Points on a hilly landscape, in no order, each with its height.
A climber steps from a point to whichever of its 2 nearest points has the largest rise for the distance, and stops where none of them is higher. Distance is the straight distance between rows; heights are no part of it.
boz h=50.6: [134 139 148 101 139 144  87 122 104  74 168 177 139 143 144 114 161 140
 126 109 155]
Repe h=20.9: [155 124 155 148 154 128 180 157 169  85 115 175 138 121 138 132 137 183
 141  99 115]
meleb h=49.1: [102  97 132 126 139  76 136  84 113 131 136 169 127 142 143 144 116  56
 154 111 109]
fov h=59.1: [121 135 181 155  96 100 137 131 159 154 101 140 145 140 173 145  75 168
 139  99 102]
Muka h=12.4: [119 135 130 140 173 109 148 152 165 102 132 172 151  55 134 141 146 137
  85 157 109]
tebi h=61.1: [110 114 117 136 167 105 169 151 128 119 115 146  55 127 110 107 138  95
 178 135 116]
mifa h=31.1: [144 100 111 102 158 105 177 124 167 140 126 100 156 152  81 147 128 113
 108 100 128]
daz h=47.3: [118 133  89  63 161  80 128 110 127 142 131 134 126 160 118 117 110 110
 138  85 127]
zamuv h=63.4: [137 110 103 148 107 147 157 181 187 110 154  65 111 121 107 127 202 167
 142 138 153]
Sig h=47.8: [108 130  88 126 145  94 121 134 114 149 160 123  73 113 137 115 108 118
 156 142 147]
Fel h=10.2: [101 135 159 131  84 139 118  74 136 128 121 159 173 126 149 156 141 127
  95  59 109]
Zup h=81.4: [132 133  95 137 103 176 103 146 138 103 135  90 135 139 125 112 191 162
 147 148 162]
luvu h=32.6: [112 148 108 124 112 123  99 141 164  96 110 142 158 111 157 126 136 192
 138 107 111]
Bon h=65.7: [124 126 123 153 140 124 187 168 151 106  85 139  84 126  98 102 137 127
 190 113  98]
Muli h=24.3: [165 132 114  97 138  85 126 144 127 166 110 121 123 157 156  85  48 158
 147 111 134]
Tasi h=54.7: [127 165 181 126 102 137  93 155  94 146  67 109  93  83  90 136 129 133
 107 148  87]
dezas h=13.8: [ 90 158 107 120 180 107 125 141 179 160 182 141  91  90 163 116 120 159
  75 131 128]
Zutub h=39.1: [101 113  68 185 121 120 115  97 137  93 117 153 145 114 125 132 140  91
 175 160 145]
pimo h=44.0: [ 94  98 138 176 120 110 158 121 130 122 141 149  98 124 119 151 131  91
 140 136 109]
duloz h=26.8: [137 118  75 148 116 156  88  97  69 130 132 116 137 112 105 114 157  54
 144 177 155]
ves h=61.8: [123 162 138 102  98 181  86 145  87 135 105  76  79 158 132 107 136 180
 153 148 137]
sota h=35.1: [153 110 185 132 163 107 158 122  95 143  79 114 186 140  80 154 102  72
 100 155  78]
Tuzos h=19.0: [177 110 161  86 123 175 167  93 109 106 110 103 113 182  74 117 107  68
 115 166 152]
Ruleb h=50.5: [151 134 167  93 124 113  99 117 124 174 147 141 186  84 139 149 101 131
  36 112 108]
Sobod h=31.2: [179  96 171 203 147 134 199 151 168 128 108 125 160 139 153 156  90 123
 153 111 105]
damen h=32.8: [148 119 176 114 166  85 152 113 125 142  91 130 208 122 110 161  96  99
  76 105  72]
vurab h=67.3: [139 130  66 129 117 165  89 161 133  93 142 110 125 140 131  90 147 176
 168 166 196]
tuv h=34.2: [127 104  76 106 133 117 121 145 116 123 169 138 123  69  84 125 180  36
 102 107 118]
gen h=56.2: [100 119 127 155 132  78 166 107 167 172 134 122 123 116 135 171  92 121
 105 131  94]
fum h=36.2: [118 141 128  89 128  86 157 139 162 138 122 139  91 198 160  99  85 193
 175  66 132]
Rud h=40.0: [201 130 155 108 136 197 147 160 145  96 120 110 143 161 112  98 141 167
 115 147 164]
Duv h=23.5: [127  93 158 220 116 136 193 134 155 159 161 142  82 130 184 127  94 129
 161 142 128]
sir h=37.7: [ 68 162 116 109  94 120  73  97  82 150 146 122 104 138 138 140 117 140
 149  88 114]
geb h=69.3: [118 116 116 170 166 114 149 151 150  70 136 189 101 112 144 112 148 133
 149 152 135]
rebe h=76.2: [169 121 190 132 117 173  92 135  83 119 111 127 147 102 112 137 131 129
  88 211 131]
suku h=52.9: [129 127 120  70 171  97 127 172 115 130 106 132  91 124  72 122 136 115
 136 124 111]
vaku h=68.7: [168 107 206 175 128 129 101 152  96 140 124 131 151  96 116 144 127 142
  74 178 117]
dutiz h=19.5: [106 123  60 128  92 172 122  90 121 104 132 115 180 122 127  99 159  97
 158 107 138]
zavi h=22.5: [ 85 141 103 210 135 120 128 117 147 146 153 147  91 102 179 122 105 126
 138 174 132]
Bap h=36.1: [110 142 102 148  79 135 124 120 133 154  94  92 155  71  94 152 150 118
 150 142 102]
goni h=67.7: [131 172 150  86  97 157  96 167  95 129  90 106  87 157 138  96 124 208
 180 106 123]
Bod h=41.4: [128  90 134 172 123 126 152  95 128 116 144 144 154 117 127 148 143  80
 121 128 137]
Vef h=39.8: [174 119 158 124 155 115 123 129 132 131  81 141 209 141 136 127  90 109
 107 152 107]
deti h=53.7: [128 114 118 180  81 141 171 133 183 153 106  54 162 121  82 165 157 141
 131 150 133]
sef h=22.9: [104 111  89 127 119 136 148 115 135 107 186 118 101 144  95 151 218  73
 129  94 139]
lamib h=49.9: [ 94 143 115 111 127  98 127 105 148 102  60 193 162 125 170 145 117 120
 161  71  85]
soku h=45.1: [114  99 193 137 135  71 126 131 127 126  93 160 149 124 134 150  84 115
 103 120  81]
neru h=70.7: [150 115 112 154 101 199 157 164 151  86 129  75 128 124 106 106 191 180
 156 142 170]
miz h=47.0: [152 124 150 111 122 110  87 105 127 160 142 134 202 129 151 141  76 143
  74 133 144]
doz h=54.3: [116 148 155 169  70 183  73 106  80 137 169 111 115 136 128 147 175 131
 110 148 142]
Rar h=55.7: [152 140 139  78  98 188 123 107 116 136 170 103 125 132  88 141 175 109
  64 130 148]
kefin h=22.1: [ 72 129 116 186 162  78 129 106 125 160 141 131  68 114 168 112  99  99
 141 164 104]
Puzup h=38.2: [162 110 118 131 132 131 190 179 162 161 146  97  98 123 141 103 119 171
 180 128 155]
fetob h=65.3: [119 126 171 149 140  94 157 158 130 185 142 112  59 106 122 136 103 159
 103 114 103]
zodu h=24.9: [111  85 135 120 136 128 165 123 139 108 187 102  77 167  75 173 208  96
 118 101 157]
mari h=49.3: [155 152 145  92  99 190  89 103 106 121 180 119 147 130 138 138 166 138
  61 111 142]
vitub h=32.2: [ 95 136 156 154  67 129 124 107 142 133 113 111 134 189 159 139 121 181
 145  81 132]
peveg h=36.9: [135 134  82 138 110 114 159 155 146 181 132  80  99 135 153  87  96 183
 203 132 152]
Gada h=24.5: [139  88 135 186 149 110 218 133 171 144 155 125  98 158 173 126 112 121
 159 121 155]
Lutun h=39.2: [144 113  98  89 154 123 136 154 129 105 174 147 132  85  66 141 205  94
  83 113 137]
nek h=14.7: [ 81 130  89 131 205 101 169 125 171 187 137 136  91 136 153 112 104 101
 114 138 136]
vul h=37.5: [129 124 180 140 116 105 133 119 102 149  58 112 156 113  90 137 104  93
 110 138  91]
sil h=65.4: [149 129  63  52 174  93 114 160 133 135 142 121 108 168  97  95  96 120
 150 126 166]
surus h=44.1: [107 124  68 141 114 114 149 102 154 114  76 139 199 115 131 121 132  90
 171 118 114]
Noro h=40.2: [ 89 124  36 145 142 113 140 101 153 115 117 126 155  86 132 125 132  88
 179 143 131]
pabab h=20.8: [119 134 123 144 122 101  68 109 103 128 174 183 161  69 208 140 119 139
  85 123 120]
Pizu h=17.8: [154  86 128 155 171 106 162 157 130 112 157 172  91 145 151  86  99 118
 164 162 161]
gug h=47.1: [107 122 125 144 125 103  64 110  75 104 154 185 128 124 167 125 117 105
 154 147 126]
rapu h=55.9: [135 125 184 144 121 145 118 165 117 105 127 147 114 123 109 142 178 177
 120 117 120]
Sasu h=40.1: [131 133 194 122 140  96 130 128  99 121  57 161 125 115  90 133 121 103
 134 110  71]
Segal h=47.9: [118 149 142 145  81 150 122 142 120 141  61  77 120 116  93 125 140 149
 153 150 141]
Bubiz h=19.4: [197  80 133 142 146 126 173 172 114 142 138 140 112 146 154  82  96 123
 200 153 159]
gom h=21.5: [153 129  86 149  91 175  89  77  98 109 157 129 182 142 160 102 119 101
 123 165 177]
viret h=55.8: [140 136  80  98 137 136  91 149 133  77 168 130 137 152 150 109 148 185
 140 125 169]
vob h=42.6: [123 123 147 124 158 149 139 149 130  99 162 151 114  98  61 157 211  91
  75  92 118]
pareb h=20.2: [122 132 119 113 130  90  71 115 122 127 171 165 133 107 172 132 100 173
 113 120 131]
zirar h=34.6: [ 74 159  98 145 100 128 115 119 131 122 125 118 129  72 123 159 175 137
 134 118  98]
vof h=62.3: [144 123 162 152 147 142 191 191 147 100  89 128  97  95  97 121 167 154
 169 115  92]
gatop h=65.5: [151 152 178 105  53 183 126  65 114 135 134  93 153 156 141 151  96 149
  85 148 127]
fila h=50.2: [ 97 141 120 154  64 170  80  91  64 138 148 113 127  92 128 141 180  84
 128 132 142]
kem h=53.2: [157 180 153  64 119 160  74 132  94 116  98 130 117 127 117 111 106 159
 104 157 121]
fuv h=45.4: [110 127 126 148  98 137 130 153 127 128  96  97  96 143  90 127 158 127
 166 123 125]
Duzo h=61.3: [164 163 152  96 119 121 129 171 116 140  86 133 115 139 137  83  93 202
 199 103 124]
Gubi h=49.4: [147 158 114  82  83 177  97 117 117 176 124  49 147 108 103 142 164 119
  63 152 134]
misog h=30.0: [137 113 107 166  93 174 110 111 107 120 142 109 150 122  94 134 168  64
 123 160 164]
suru h=42.2: [118 130 111 125  99 149 134  91 140 137 105  99 129 152  97 120 144 112
 151 116 134]
Lebo h=21.6: [ 56 157  94 158 164  83 111 113 122 149 122 145 119  92 185 142  94 105
 142 150 105]
puni h=32.3: [133 108 136 166  79 170 143 124 132 123 132 101 127 151  84 150 186  99
 131 141 164]
kure h=38.0: [127  80 146 133 134  81 166 102 144 112 102 187 155 197 183 145  66  69
 157 104 121]
liru h=62.5: [121 142 191 146 113  98 153 137 149 178 124 124  99 110 156 131  78 185
 115 118  91]
Tet h=46.4: [115 133  88  98 119 132  74 134  83 146 171  80  85 156 111 144 153 132
 146 119 172]
Zevi h=48.7: [168 125 210 175 162 152 135 146 108  88 127 157 150 111  79 171 160 124
  78 130 108]
depa h=20.3: [104 112  63 122 102 139 150  97 139  99 159 126 148 146 107 120 181  87
 140  78 146]
Vev h=23.3: [181 125 158 138 163 148 168 169 171  69 132 155 162 177 155 132 135 172
 141  91 138]
toko h=48.1: [136 154 111  73 140 175  96 132 113  86 144 128 100 179 130  89 143 172
 145 134 154]
Bam h=21.2: [ 75 145 110 146 138  91  87 110 121 137 130 170 139  51 192 146 117 129
 110 135  99]
tirif h=23.1: [103 106 139 203 100 136 186 142 147 147 147 129  57 137 160 117 154 142
 180 140 130]
bokaz h=37.8: [120 119 124 126 149 107 170 126 173  80  90 159 161 118 117 150 124 116
 147  95 107]
nugid h=57.4: [160 104 187 174 103 112 136 110 108 152 116 113 133 159 131 134  74 120
 128 155 125]
seg h=52.3: [165 138 208 139 139 173 122 154 122  96  92 150 146 123  94 141 148 165
  90 126  94]
Kada h=44.7: [127 152 135  96  93 173  85  96  74 117 179 126 129 129 161 116 149 109
  78  84 117]
kom h=50.9: [114 139 126 120 124 111  88 142 112 130  89 117 147  45 103 136 165 128
 104 166 107]
zuz h=39.6: [103 113  62 165 112 112 145 126 144 159 129  78  88 146 155 115  94 135
 206 147 161]
sor h=56.3: [172 116 146 109 129 143 100 143 129  82 160 158 152 134 131 120 148 154
  89 135 154]
dizut h=10.8: [ 92 127 178 153 107 149 140  63 117 103 120 162 155 143 123 152 158  94
 113  75  99]
Soz h=27.7: [130 160 108  85  96 178 133  97  95 155  92  54 106 138  84 141 144  96
 131 141 143]
karav h=36.6: [124 133  51 130 106 120 111 118 169 154 149  99 183  67 159 141 130 154
 113 140 141]
ped h=61.4: [109 127 128 151 153  73 151 132  96 162 107 137  37 103 120 114 124  89
 162 168 103]
dun h=53.6: [147 138 164 109  99 141  81 124 108 162 120 117 189  93 131 130 121 156
  44 152 109]
pidi h=34.5: [108 109 100 175  74 146 126 118 105 156 131  72 103 163 101 150 171 105
 167 132 163]
nubo h=16.6: [141  87 113 133 165 121 147 171 133 102 184 161  71 144 122 105 151 127
 147 145 171]
tufo h=68.6: [119 131 162 139 181  87 155 178 130 149 140 141  76  80 118 131 117 143
 112 149  93]
kof h=23.0: [155 163 177  87 123 161 128 107 100  86  83 153 125 153 121 105  85 116
 126 162 115]
dafor h=72.3: [118 112 155 156 186  81 153 152 133 129 125 161 108  82 119 135 121  95
 112 169 110]
gopa h=13.5: [105 124 102 142 185 130 129 156 158 158 194 156 105  69 156 146 143 149
  61 162 118]
kupip h=62.7: [136 114 107 126 161 117 121 123 134  90 120 168 128 133 124 113 143 110
 169 144 138]
kop h=42.3: [129 126 196 146 147 113 149 130 141 116  92 139 121 121 100 142 114 133
 101  96  78]
puv h=51.7: [ 89 111  97 140 158  89 101 130  86 158 196 147  55 124 156 125 103 111
 127 172 153]
dodot h=45.8: [188 143 158  81 156 190 120 163 126  74  98 122 115 139  99  88 165 166
 119 176 144]
Fuz h=35.5: [ 82 159  93 100 123 123  58 110  57 159 115 104 123 106 135 140 113 131
 145 125 124]
Kiz h=32.7: [100 144  78  91 132 107  76 135  80 167 123  94 120 123 134 123  66 137
 158 144 146]
Bubul h=56.9: [152 164 158  93 134 117  79 141  74 124  80 137 117 139 114  87  80 144
 133 161 110]
Fad h=42.4: [145 117 126 122 116 133 159 143 169 120 125 113 127 144 128 114 112 164
 149 130 140]
bonab h=63.5: [152 110 197 188 100 119 103 144  77 147 127 132 123 131 140 130 107 143
 110 158 129]
Ralep h=22.8: [ 82 139 122 198 108 106 142 120 147 153 136 116  68 114 141 138 122 149
 164 146 131]
dogo h=13.2: [131 107 120 125 136 148 148 130 140  80 163 149 128 168 107 141 182 124
 128 109 159]
Vip h=15.3: [ 85 129  61 150 160 119 157 114 173 156 178 130 113 135 152 123 131 111
 125 149 153]
vizop h=8.8: [102 109 120  96 135  97 183  90 181 143 124 154 176 127 106 171 124  99
 107  44  93]
Noz h=51.0: [135 118 145 202  66 150 170 134 163 165  94  56 148 105 119 151 114 155
 127 150 116]
Fivu h=29.6: [123 143  86  96 152 108  76 159  88 160 142  78  86 156 140 101  79 180
 172 132 152]
mami h=60.5: [104 109 157 153 139  97 182 111 183 159 151 104  97 132  95 180 122 110
 109 108 124]
Voza h=36.3: [117  98 140 184  74 131 115 105 129 161 160  86 108 160 114 154 131 105
 124 152 156]
lim h=53.0: [115 119 174 165 164  75 159 138 163 168 148 145 122 115 167 163  75 123
  77 131  98]
Fev h=44.4: [126  92 171 138 158  85 160 103 121 116 116 174 131 164 132 142  86  76
 142 105 112]
robu h=41.3: [124 132 120  83 129  96 138 122 144 126 132 117 109 186 112 116 111 163
 158  84 144]
vupo h=36.4: [186  99 170 158 174  97 147 157 126 122 114 136 183 117 138 140  82 119
 111 163 105]
Femok h=54.1: [145 106 191 189  99 106 153 117 144 157 131 121 153 151 160 150  62 142
  96 116 114]
Gat h=41.8: [138 115 161 167 141 139 153 126 160  77  71 169 189 134 119 147 138 112
 146 119 106]
dema h=33.3: [138 112 106  66 127 123 115 128 149 162 202  94 124 168 107 133 133 156
  97  95 162]
mimez h=7.2: [122 120 157 102 149 124 142 102 132 113 115 181 174 119 121 127 131  89
 114  72  86]
Barim h=38.7: [107 153  77 131  80 168 110  96 144 151  98  70 188  83 119 134 136 147
 134 127 126]
Vomus h=57.3: [136 154 104 101 136 105 125 173 132 134  81 115  91 127 145  62  88 185
 221 105 122]
zolo h=54.2: [139 123  69  59 172  79 141 142 158 125 116 139 143 153 125 102  86 157
 151 106 141]
pubak h=13.0: [118 128  96 123 178 112 124 170 161 134 153 145 116  60 127 126 145 129
  98 156 134]
leba h=17.9: [109 107  73 132 129 108 117 103 129 142 204 147 136 122 190 134 114 114
 114 129 147]
rik h=27.0: [152 171 114  65 144 178 113 112 128  57  79 165 168 135 143  94 121 153
 139 145 124]
tav h=71.1: [207 113 141 135 161 128 152 212 132 147 136 104 102  88  97 114 145 151
 112 148 142]
ras h=63.9: [123 161 152  59  96 165  81 122  98 153 148  99 100 121 106 135 183 116
  64  99 127]
gesud h=14.3: [ 65 140 107 135 189  92 161 136 162 173 148 173  58 155 172 100 107 130
 117 113 108]
mukan h=66.4: [106 112 115 138 138 112 178 144 174 171 125  78  80 113  89 165 154 109
 129 130 135]
vek h=30.4: [125 117 136 149  88 116 118 114 166 155 148 116 144 165 179 141  91 191
 124  95 156]
nop h=23.6: [147 135  81 134 108 182  75  86  83 111 132 104 162 128 135 107 136  96
 132 210 162]
suzor h=48.6: [171 145 103  85 121 150  84 159 130 131 139 113 165 140 127 116 121 174
  86 151 156]
zuk h=49.7: [140 181 150  73 132 195 109 144 111  79  81 141 116 127 111  96 157 160
 113 161 127]
Fegav h=46.2: [ 83 121 151 139 157  88 146 115 116  94 124 183  98 106 112 137 148  91
 140 123  92]
nelol h=5.9: [ 86 171 111  62 106 128 125  82 126 120  75 132 162 149 136 113 118 125
 137  72 100]
veseb h=66.9: [ 98 119 124 128 178  70 128 125  97 157 116 164  89  91 122 130 101  64
 130 174 108]
moru h=58.1: [122 118 121 154 102 148 154 162 163 128 134  71 130 111  81 157 190 144
 113 131 131]
Tig h=49.2: [117 126 103 138 159  82  75 131  83 103 183 177  91 107 161 131 123 112
 124 158 139]
Pege h=48.0: [137 136 151 124 134 143 110 141 120 101  74 150 170  83  96 125 162 137
 102 149  98]
bupa h=18.7: [159 156  93 102 102 188  92  82  71 103 159 135 164 118 164  91 110  82
 101 152 156]
Bes h=33.6: [ 79 154 141 139 100 120  92 114 139  93 134 135 132  84 158 152 154 178
 128 115 108]
mav h=32.9: [117 157 101  73 106 162 128 105 108 159 112  85 118 134  84 121 174  58
 111  98 129]
vap h=30.3: [143 102 143  97 154 105 149 117 153 141 108 116 187 147 118 147  99 116
  84  93 108]
lidu h=54.4: [146 133 133 124 143 116  91 184 118 142 124 114 117  75  93 145 145 152
 102 157 121]
zofu h=62.8: [153 116 180 133 138 124  96 147 119 114 157 151 160 110 119 152 146 161
  67 143 127]
zoz h=20.7: [192 135 172 114 153 167 159 112  95  88  84 125 127 168 113 109  87  88
 117 172 132]
zupan h=49.0: [144 108 187 132 160  79 133 128 137 135 139 150 160 135 159 168  79 126
  70 103 105]
fufut h=11.8: [130 109 157 135 138 160 139  96 143  82 148 169 142 162 113 146 163  93
 117  82 128]
Dod h=7.9: [126 106 137 100 178  78 161 109 159 114 128 175 159 118 106 162 119  82
 104  70  90]
Pumo h=57.5: [118 144 166 145  88 109  91 149 114 180  75  97 128  86 116 134 113 165
 110 149  87]
maro h=19.9: [141 129 196 159 130 144 186 151 163  77  95 160 126 152 137 139 159 197
 139  77  83]
lanup h=44.5: [104 129  99 152 117 134  90  95  89 101 145 176 148 110 142 111 159  90
 137 131 124]
kos h=54.5: [107 149 122 115 127 103 141 144 133 109  90 149  91 123 147  90  95 163
 206 115 100]
Busiz h=45.0: [105 128 122 144  76 166  99  69  73 120 148 128 133 142 125 111 152  52
 121 108 125]
Pinal h=60.1: [139 143 186 124  93  93 113 159 124 186  96 100 116  99 142 121  72 205
 125 124  96]
nukuv h=27.6: [ 88 130 145 149 123 120 150 127 148 139 185 125  65 136 133 158 165 147
 128 111 124]
viz h=31.0: [132 153 120 112 129 140  96 147 182  88  94 182 202 127 184 131 133 189
 135 127 116]
tuve h=39.3: [112 117  86 117 102 152 113  83  91 125 157 112 127 174 117 109 135  67
 143 116 156]
rasal h=57.7: [128 149 171 161  61 167  91  89  99 136 129 116 134 143 136 144 123 139
  98 155 135]
pipu h=33.9: [ 93 153 150 132 103  93 148 119 162 141 117 118  97 185 171 127 105 177
 163  61 121]
sinez h=13.7: [107 173  61  87 100 170  85 103  93 139 119  72 166 104 136 110 111 155
 138 147 156]
Mozok h=29.7: [123 112 146 131 144 101 145 123 165 108 150 170 132 155 194 138 106 148
 132  99 132]
lape h=42.9: [126 163  82  98  85 177 110  95 113 159 108  49 168  74  88 131 142 115
 108 151 139]
Gupam h=67.1: [130 139 106  76 155 135  83 136  83 124 123 152 108 147 110 101 142 112
 166 146 144]
Lele h=47.4: [ 94 128 108 101 114 125 131  99 147 106  48 163 199 123 166 123 108  88
 180 114  92]
zek h=78.7: [103 103 121 165 206 123 203 137 179 151 139 138 101 125 121 145 134  85
 123 131  99]
vuzub h=51.1: [130 164 155 101  99 162 112 145 120 144  59  85 123 110  68 135 164 138
 111 147 116]
zugim h=29.0: [175  98 150 217 119 137 213 134 183 124 138  93 166 163 117 143 101 123
 149 108 139]
fasuz h=6.6: [ 94 149 153  58 136 123 128 109 131  89  80 170 152 139 115 125 131 125
 123  62  75]
vuse h=27.9: [167 123 146 152  99 139 113 118 153 153 149 107 156 181 141 121  88 168
 112 139 157]
mal h=22.2: [136 112  66 122 112 152 140  76 134 140 128 107 199 145 129 112 135  70
 135 125 148]
rodo h=28.8: [152 119 119 101 115 147 115 101 124 154 163 110 153 178 127 129 113 135
 102 116 174]
sezu h=57.2: [144 156 162 117  76 152  98  88 132 151 100  99 193 122 133 141 110 149
  75 161 120]
gepom h=21.8: [190  98 119 120 152  94 144 161 119 165 121 118 119 154 136  68  66 131
 162 151 141]
misu h=15.0: [134 103 121 138 152 141 129 147 108  80 142 150  80 184  91 113 162 109
 158 131 170]
Diz h=34.4: [236 104 185 123 143 185 167 158 131 116 146 107 132 178 116 103 105 177
 123 121 160]
dopu h=12.0: [ 97 152 132 132 175 127 165 180 175  76 106 182 131  69 148 145 157 152
 126 125  95]
Nerut h=29.1: [137 154  99 115 129 165 112 125 158  67  55 171 208 134 161 104 118 161
 150 138 123]
Kagu h=45.2: [141 143 172 157 120 160 136 125 126  82  42 155 160 117 100 127 137 133
 139 155  93]
gifun h=34.3: [100 121 132 103 145 115 165 124 155 116 128 129 127 135  89 154 140 111
 134  97 122]
pilol h=45.3: [146 104 180 145 132 145 135 115 114 102 162 151 134 123  80 179 180 105
  64 101 117]
nodit h=54.6: [135 140 128 126  96 154  89 145  82 150 126  73  65 159 112 123 157 129
 161 142 162]
sepom h=55.1: [113 119  85 129 150  90 124 109 125 110 116 186 126 137 121 116 111  64
 178 112 118]
razu h=28.4: [194 121 160 121 136 167 163 138 153  86 155 123 146 209 141 123 117 175
 115  92 162]
lugud h=22.7: [151 129 131  83 108 186 174 105 113 137  94  61  84 171  64 132 132  76
 128 158 150]
kerob h=29.9: [124 107  67 100 145 113 134 125 129 129 134 121 143 103  90 116 150  56
 126 126 127]
Gabif h=36.5: [120 146  62  83 111 177  85 105  64 122 165 101 104 160 126 111 151 102
 149 113 165]
latal h=15.7: [136 165  82 103  91 190  88  73  88 134 140  89 169 104 152 102 123 124
 104 129 145]
kup h=26.6: [106  98 149 144 112 119 157 116 141 138 202  98  77 150 109 183 166 106
  95  99 131]
tuk h=26.9: [127 142 110  73 149  89 121 160 126 163 145 102  80 143 142  98  75 172
 151 110 138]
pumu h=47.2: [164 115 136 163 100 139 141 159 167 142 112  73 162 124 119 128 114 176
 131 138 131]
ladut h=43.3: [152 131 161 103 115 126 103 100 107 131  94 154 180 153 171 119  83 132
  96 154 123]
guke h=26.5: [137  96 139 177 120 104 216 112 188 138 145 104 122 183 130 154  91 114
 144  92 133]
mego h=60.8: [139 144 128 105 151 106  59 145  53 128 120 148 111 126 115 106 111 126
 142 158 125]
dip h=43.5: [ 93 138  82 145 107 109 110 120 103 145 128 111 105 146 134 123 107 119
 179 127 158]
dobi h=16.4: [103 101  47 144 134 108 125 110 146 166 205 105 120 118 136 140 129  92
 101 154 156]
Dukaz h=56.6: [123 171 148  91  63 192 109  92 102 160 138  66 133 104 116 136 166 100
  61 103 114]
labot h=25.6: [122 103  45  99 128 111 135  97 128 126 126 126 184 143 122  99 128  39
 152 107 128]
pez h=54.8: [121 103 116 146 171 106 114 159  97 156 179 132  69  75 147 127 128 110
 108 179 147]
Veg h=41.2: [135 134  78  94 124 128  77 131 144 147 139 103 186  96 143 132 116 169
 116 152 155]
Sidum h=38.6: [119 104 123 176  85 141 124  96 135 132 182 128 142 150 138 148 152  98
 126 121 160]
guluz h=57.6: [177 126 130 109 134 149  88 171 109 134 161  93 119 127 106 111 135 172
  96 158 171]
fule h=28.3: [ 86 131 153 129 121 101 134 118 150 115 171 154  86 142 164 139 131 166
 141  93 127]
Pagi h=41.6: [103 143  78 154 105 134  86  97 107 119 102 134 167  87 141 128 140 114
 166 148 125]
Falad h=33.7: [173  94 190 205 159 103 171 143 117 135 114 133 149 137 149 149  85  98
 116 138 104]
buta h=52.5: [ 94 135 102 117 142  82 138 121 154 117  73 163 117 121 157 120  94 135
 173 105 104]
Rozok h=40.5: [ 78 166 130  93  96 158  66  72  66 127 167 135 125 149 176 118 121 120
 126  63 122]
Mil h=48.9: [124 129 149 109 174  91 126 154  92  97 105 181  89 121  98 117 125 110
 151 119 105]
fero h=25.1: [152 142 133  70 157 157 114 100 104  66  65 172 121 147 117  82 111 122
 145 144 131]
musud h=9.6: [ 99 138 133 128 114 117 143 100 175 141 118 134 167 116 123 158 140 136
  97  66  94]
zonu h=71.9: [118 136 123 195 143 115 151 152 157  94 105 181 106  81 184 115 131 153
 174 160 109]
sati h=45.5: [114 156 112  78 126 155  85 129  94  76 144 137 112 155 119 111 188 132
 152 102 139]
lus h=19.3: [119 128  72  99 152 104  73 117  93 133 192 142 149 106 184 117 108 136
 107 117 149]
gep h=14.1: [ 67 138 131 149 175  97 134 117 157 172 177 156  72 137 189 123 102 156
  77 109 112]
mede h=38.8: [138 123  81  51 130 107 100 143 110 158 176  83  93 161 102 127 133 126
 106 118 168]
mevek h=81.2: [137 115  74  79 186 105 109 178  93 117 145 150  76 151 105  98 132 114
 160 139 170]
tidek h=67.8: [160 139 156 124 107 155  72 131  89 140 138  97 131 118 119 134 134 141
  73 181 152]
zez h=37.6: [142 142 109  69 113 153 141  93 129 140 105 113 156 142  96 119 129  82
 114 108 119]
Bulef h=59.0: [168 117 127  93 190 113 151 197 138 120 122 130  94 103  92 103 129 149
 140 129 136]
Zala h=59.2: [156 132 198 137 122 139 164 187 137 115 112 108 107  97  85 140 161 180
 137 114 100]
karo h=60.0: [155 106 130 150 145 102 127 182 128 166 158 102  99  76 116 122 128 140
 100 176 133]
Punug h=32.5: [120 105 156 148 123 101 142 122 159  97  99 207 157 177 194 166  95 121
 149  94 114]
Belak h=74.0: [119 128 106 201 112 110 131 144 155 118 101 150 137 101 205 119  99 158
 190 160 133]
nefat h=73.0: [109 117  95 146 178 118 206 158 201 159 127 107  93 110  97 121 131 114
 128 142 123]

Two climbers start at each pair of points below. Name the first point that both come to, or write none.
fasuz, rik | ras
zoz, gepom | ras
Repe, Muka | none
maro, dopu | Vev

Call two points neighbours if one is among the 2 nearest of the other. Go from one point of each pair to the other, from neighbour to neighbour, staying as high as possible. Name the lowest point that can't be avoided.
Belak, rebe | zavi
Bon, tav | peveg
zek, karo | vap
Bon, mevek | vuse
Zup, Bon | sati
gatop, karo | Gabif
karo, ras | karav
rebe, liru | Femok
Bon, dafor | tebi
karo, goni | Zutub

For each start below, name the point where the climber stops.
sef | Belak
vap | zek
Bubiz | ras
gopa | gatop
kefin | gatop
